Each row is a point on a tangle of strands that fork and nearly touch. The rows are in no order.
Two points are linked if the straight distance between their rows is under 54.3. Some points are linked to none.
Ser: [-14   4  -3  41  21  19  -3 -27  -1  35  15  -8 -22 -17  -4  11 -12 -11
  -9  -1 -12  11]
Kup: [-12  16  -2 -10 -33  -2 -10  58  17  -7  37  -2  -2  18 -21 -13  34 -23
   8  11  -6  14]
rezef: [-18  11 -17  18 -16 -15 -37  44  -2   8  57  -8  -8  16 -35  -9  23  -8
  -7  10 -17  20]
kofa: [  6   7 -14  17  -3  -7  31  -2  -8  -8  23   4  32  11  22 -23  14 -11
  -8   3  21 -17]
silez: [-19   9   6  44  -8   5  -1  -6  30  23  21 -24 -13  -1 -11  -2  -4  -6
  -4 -28   0  -9]
gagef: [ -1  18   1  -5  -2  24  27  14   2   2 -15  19  13  -5  14  23   7 -24
  -4  20   3  -3]
suma: [  9 -14  22  27 -11   5  21   4  46   1 -18 -28 -20   6   5  -8 -39  -8
 -13 -44  11  -4]
rop: [  2   6 -16 -18 -24  -6  -1  48   2 -18  25   4   9  18  -7 -19  27 -17
  10  22  -1   9]
lir: [ -5  23 -13 -12   5  28  15  22  -2   8  -9  14  -4 -11   1  29  -2 -26
  -1  38 -11   6]
Nomip: [ 21 -27  27 -25 -15 -17  18  -2  11 -15 -38  11  24   5  23  -7 -12   7
   7 -28  29 -20]
ripi: [  7 -23  21 -60  -8  -6 -27 -10   8 -12 -24  15  -6  -3  -9   7  -3  13
  16  -9  -9   5]
mok: [-27  35   4   4  -8  18  34  18  -9 -28 -20  27  34  10  30  30  20   3
  -8  19  14  -4]
botig: [ 30 -53  33 -45 -19 -28 -12 -15  12 -29 -26 -13 -10   6   5 -27 -18   5
  11 -29   9  -5]
zeg: [ 15   5 -10 -22  17 -39 -51 -22 -33 -25  27 -11  10   4 -15 -50   4  42
 -12   2 -18  -6]
boriz: [ -1 -14  24 -16  10  -7  -3 -16   3   6 -51  20  21 -10  10  28 -24  20
   1 -32  20 -15]
Rab: [ 22 -26  16 -32   0  -7  15 -10  -6  -7 -36  18  19  -5  23   3 -15  -1
   5  -8  16 -12]
kera: [ 15   7 -33 -30  -1 -30  -6  33 -40 -30  10  -6  13  14  -3 -24  18  15
  14  39   1  -4]
ves: [-25  31 -41 -11  12 -28 -32   6 -43  -8  12   6   5  -3 -33  18   7  51
   7  31  -7  -3]
Rifas: [-32  43 -35  28   3  -2  23  12 -35 -13  17  13  24   2   3  27  14  20
 -15  30  16  -4]
tak: [ 11 -36  34 -48  -5 -10 -42 -21  16 -20 -28   3 -30  -6 -19   4  -6  22
  13 -24 -11  13]
Lema: [ -5  18  33  -9 -20  22  27  31  28  -4 -38  17  14   0  13  33  13 -18
   6  -1   9  -7]
vuzi: [  4  -5 -29  19   9 -12  -8   0 -20   8  44  -8  11   8   0 -25   5  -9
 -10   9  -5   4]
tudu: [ 11 -10 -17 -35   4  14  -8  21  -6  -3   1   6 -16  -8  -6   1  -4 -20
  12  36 -25  22]
lag: [  3   4 -21 -43   4  -7 -14   9 -19 -14  -3  14   6   0  -8   0   2  15
  13  24  -9   3]
Bevod: [ -1  14  20  28 -11  23  27  12  30  21   2 -32 -19   0  -5  10  -2 -37
  -6 -15  -9 -10]
virog: [ 40 -52  31 -35   4 -25 -15 -40  -8 -30 -26 -17 -18  -4   6 -31 -15  12
   0 -25   6  -1]
luv: [ -8  -9  -7  11  25  -4 -43 -47 -13  10  22  -1 -19  -6 -17  -8   3  31
  -5 -12 -17  18]
Denos: [-14  27 -25 -44   3  -7 -11  19 -20 -18 -18  26   5   2 -12  26   5  33
  19  34  -4   3]
feg: [-10 -18  19  17   2  -1 -35 -24  33  10  -1 -20 -50   0 -26  -5  -3  23
   9 -33  -6  25]
duk: [ 24 -35  22 -16 -25 -11  23   6  25 -15 -25  -4  11   7  16 -17 -12 -12
   8 -23  22 -16]
par: [ 26 -50  27 -38 -11  -9 -10 -11  12 -15 -36  -3 -16  -4   5  -4 -21  -3
  10 -20   4   4]
kes: [-23  29 -26  33   3  -9   7  -7 -13   8  36   9  24   3  -5  -2  13  13
 -16   3  15 -10]
zokuv: [  3 -12   1 -44  -4  -4 -14   1   0  -5  -5  14   0   0  -5  -3   0   6
  14   5  -7   6]
Sose: [-11  18  12  -4 -23  16   4  31  27   9  14  -4  -8   1 -13   7  18 -28
   9   4  -7   3]
Vun: [  8 -20   2 -22   1 -11 -18 -19  -1  -4   3   1   1   2  -2 -18  -2  11
   6  -8  -4  -1]
sen: [-20   9 -16  32 -11 -17 -26  14  -1  13  57  -6   7  15 -23 -20  20   1
  -9  -7  -4   9]
totu: [ -2  10 -39   8   5 -21  -8   8 -30  -3  33   1  15   9  -7 -15   8   9
  -9  20  -1  -1]
Nuve: [-23   6 -20  51   3 -18 -22 -13  -5  24  58 -10  11   7 -18 -18  11   8
 -17 -16   2   0]
val: [-19  13  -1  -2 -23   3 -26  49  13  10  40  -7 -17  10 -33  -5  23 -22
   7   7 -24  23]
tez: [ 11   3  32  -2  -8  27  32  21  21   7 -57   7  12 -10  12  41 -11 -27
   2  -4  10 -11]
Sifos: [  2  17  -2  -8  -4  17  43  15  -8 -22 -18  22  31   4  35  13  14 -12
  -2  22  12  -6]
tizun: [ 11 -38  29 -30 -12   4  -8   1  24  -2 -30  -5 -27  -6  -4   6 -17  -7
  13 -13  -7  14]
zez: [-12 -12   7  18  14   3 -41 -35  10  19  12 -10 -39  -6 -27   1   3  24
   4 -19 -14  25]
ger: [-14  20  22 -15 -27  17  12  34  33  -2 -12  13   3   3  -3  19  19 -18
  12   1   0  -1]
Rozit: [ 28 -28 -13 -44   1   5  -1  18 -14 -16   2  -1  -7   1   4 -18   0 -27
  10  34 -21  18]
mipar: [ -1  14  -5 -25  17 -33 -55 -32 -28 -17  22   0   7  -3 -26 -30   3  58
 -10  -9 -15  -9]
Desof: [ 17 -32  19   7 -15  -4  17  -1  32  -5 -18 -19  -6   6  12 -15 -27 -10
   0 -30  17 -10]
luvit: [ -6  28  30  24 -18  22  28  20  41  14 -18 -17  -2   7   0  26   3 -22
  -8 -21   6 -19]
Pekig: [-21  31 -41  22  10 -13   5   3 -36  -1  27  12  22   0  -5   9   7  24
 -10  24  11  -4]
digu: [-18  -2  -7  52   1  -5 -15 -21  12  24  39 -17  -4   3 -12 -18   1   1
  -8 -26   0  -2]
mis: [-12  -6   0  11  22 -19 -42 -59  -8   6  16  -1  -4  -2 -14 -13  -5  48
  -6 -32  -4  -4]
nimer: [-25  36 -30 -15   5  -6   9  16 -31 -19 -13  25  15   3   3  26   9  29
   8  34   8   0]
nog: [ -7 -11  21 -21   0  21 -18   3  14  18 -10  -1 -41 -13 -18  16  -6 -14
  15   7 -28  31]
vuzo: [ -1  22 -28 -32   2 -15  15  21 -41 -31 -15  17  17   6  13   3  10  24
  13  38   8  -4]
Seze: [ 27  -5 -38 -21  17 -33 -22  16 -53 -21  18 -17   7   6  -3 -29   6  14
   3  39 -15  -5]
vufat: [ -1 -14  11  -3  -1  15 -11  -3  14  17   0  -5 -27  -9  -9   1  -4 -14
  10   0 -17  15]
Vufo: [ -5  15  -2  -2   9  -8  24 -16 -17  -4 -12  27  38   1  29   3  -1  22
  -5  -6  23 -19]
movod: [  6 -28  14  26   3  -5 -14 -27  27   5   3 -29 -36   5  -8 -23 -16  13
   3 -35   4  16]
veki: [-25  39 -14  19   1   9  27   6 -12 -11   5  22  27   4  15  23  16   5
 -11  17  16  -8]
nul: [  8 -28  38 -27  -5  17 -17   4  22   9 -38  -5 -47 -16 -12  22 -19 -11
  17  -8 -18  28]
semit: [ -3   2  10  38  24  30   6 -14  -2  35  12 -18 -47 -18  -9   7  -5 -30
  -5   5 -28  25]
ful: [ 15  -1  -6   2  19  33  27  -7 -10  20 -15   7  -5 -22  20  22 -18 -40
  -8  29 -12   0]
Lup: [  6  -2 -14 -33  -3  23  -3  45  -5   0   2  -2 -27  -4 -13   9   4 -39
  12  44 -33  28]
sifa: [-14   9  -7  39  17  10   6 -29   2  28   5   4   5 -13   5  14 -14   0
 -12  -8   2 -11]
Sekos: [ 14 -21 -13  32  11   3   0 -11  -8  14  34 -17  -6  -1   7 -30   3 -25
 -10   2 -12   8]
Loled: [-22  26 -28 -25 -10  -3 -11  37  -9 -12   6  17  -2   5 -20  20  16  14
  17  34  -3  11]
Mili: [-19  33  13  38   6  28  19  -7  16  33 -13   2   2  -9   0  40  -6 -15
 -14  -5  -1 -18]
pemen: [ 17  -5 -19 -26  -8  -3   5  33  -9 -14  15   1   8  10   5 -19  13 -22
   8  30  -5   6]
Fol: [ 21 -17  28   6  -4  14  33   7  23   0 -55   0  15  -9  20  25 -28 -18
  -5 -22  17 -16]
Bomi: [  9 -15  19  22 -17  11  18   9  33   9   4 -31 -22   1   2 -16  -9 -32
   1 -15  -5  -3]
veb: [-19  21  12  51   1  15  14 -11  29  30  -1 -18  -9  -2  -5  20 -14  -8
 -11 -27   2 -18]
puf: [  2   1  -3   1   1 -14  14 -15  -5  -1   7  11  30   6  19 -18   5  10
  -3 -11  19 -20]
pokim: [ 16 -23  22  -1   3  -2  14  -7   8   0 -61   7  20 -10  17  26 -38   3
  -5 -36  27 -16]
pusa: [  9 -11  -7 -23  10 -23 -37 -20 -19 -13  24  -4   6   8 -11 -37   5  22
  -1  -1 -13   3]
bizut: [  2  -1  18  36  -1  15  19  -5  34  15 -19 -20 -14  -3   4  10 -30 -10
 -12 -31   6 -11]
norel: [-16  18 -16  42   6   1  12 -23  -2  20  26   4  20  -4   6   2   0   4
 -16 -10  15 -16]
Per: [ 10  -7  11 -24  17  -5   8 -20 -15   5 -40  27  26  -9  23  18 -15  18
  -1 -13  14 -16]
lis: [-10  28 -19  14  14   2  28 -15 -24   1  -4  26  32   1  21  16   1  13
 -11  11  18 -14]
povu: [  6 -23  11  31   2   6   1 -13  23  14   7 -27 -29  -3   1 -20 -13 -11
   1 -19  -4   6]
Zik: [  0 -10   2 -12 -14   8  -9  18  16   6  15  -2 -10   0  -9  -9   8 -21
  12   6 -13  14]
kipap: [-10  30   1  35   2  24  35  -7   8  16 -10   8  23  -3  20  31   8 -15
 -19   3  14 -22]
dil: [ 14  15 -32 -41   6 -27   0  23 -54 -34 -14  -1  13  -1  10 -13  11  29
  17  47   1 -14]
tinop: [ -1  -1   5 -20  23 -21 -45 -49 -17  -7  10   6  -1  -6 -16 -15  -3  48
  -6 -20 -12  -9]
Paba: [ 30 -37   0  37  27   7  -3 -41  -2  14   7 -25 -44  -6   3 -27  -1  -7
   0  -7   0  32]
Pili: [ -9  25   9  25  -6  14  43  -5   5  -9 -16  17  38   7  34  18  18  -5
 -13  -6  26 -23]
lutev: [  1  18  -2  22 -11   6  46   1  -7 -20   9   7  40  14  38  -9  24 -11
 -13   0  29 -19]
pud: [ 25 -31  -6  46  21  10   4 -25  -6  19  24 -27 -30  -6   9 -29   1 -27
  -6  -1  -9  23]

A fork is a point with three links. Follow the links from the first point to the second and name the forks in between, in order.
ripi; Bevod: zokuv
nimer; Bomi: Denos > zokuv
tudu; Lema: veb
pud; Desof: Pekig > veki > veb
Rifas; Lup: veki > veb

Follow the links from the first point to the second, and from the first to the third. Name the last point that the two ways share.
Sose; puf; sen: veb
Kup; Nomip; semit: veb
gagef; boriz; Sekos: veki
feg; Loled; tak: zokuv

Name the points in between on the shortest way along the links from the first point to the second, in order.
bizut; Sekos: veb > Mili > kipap > Pili > lutev > kofa > puf > Vufo > lis > veki > Rifas > Pekig > totu > vuzi
Sose; mok: ger > Lema > tez > Fol > pokim > boriz > Per > Rab > Nomip > duk > Desof > suma > bizut > veb > Mili > kipap > Pili > lutev > kofa > puf > Vufo > lis > veki
tinop; Denos: mipar > zeg > pusa > Vun > zokuv > lag
pud; sifa: Sekos > vuzi > totu > Pekig > kes > norel
par; Lema: tizun > nul > nog > vufat > Zik > Sose > ger
duk; pemen: Desof > suma > bizut > veb > silez > digu > Nuve > sen > rezef > val > Kup > rop
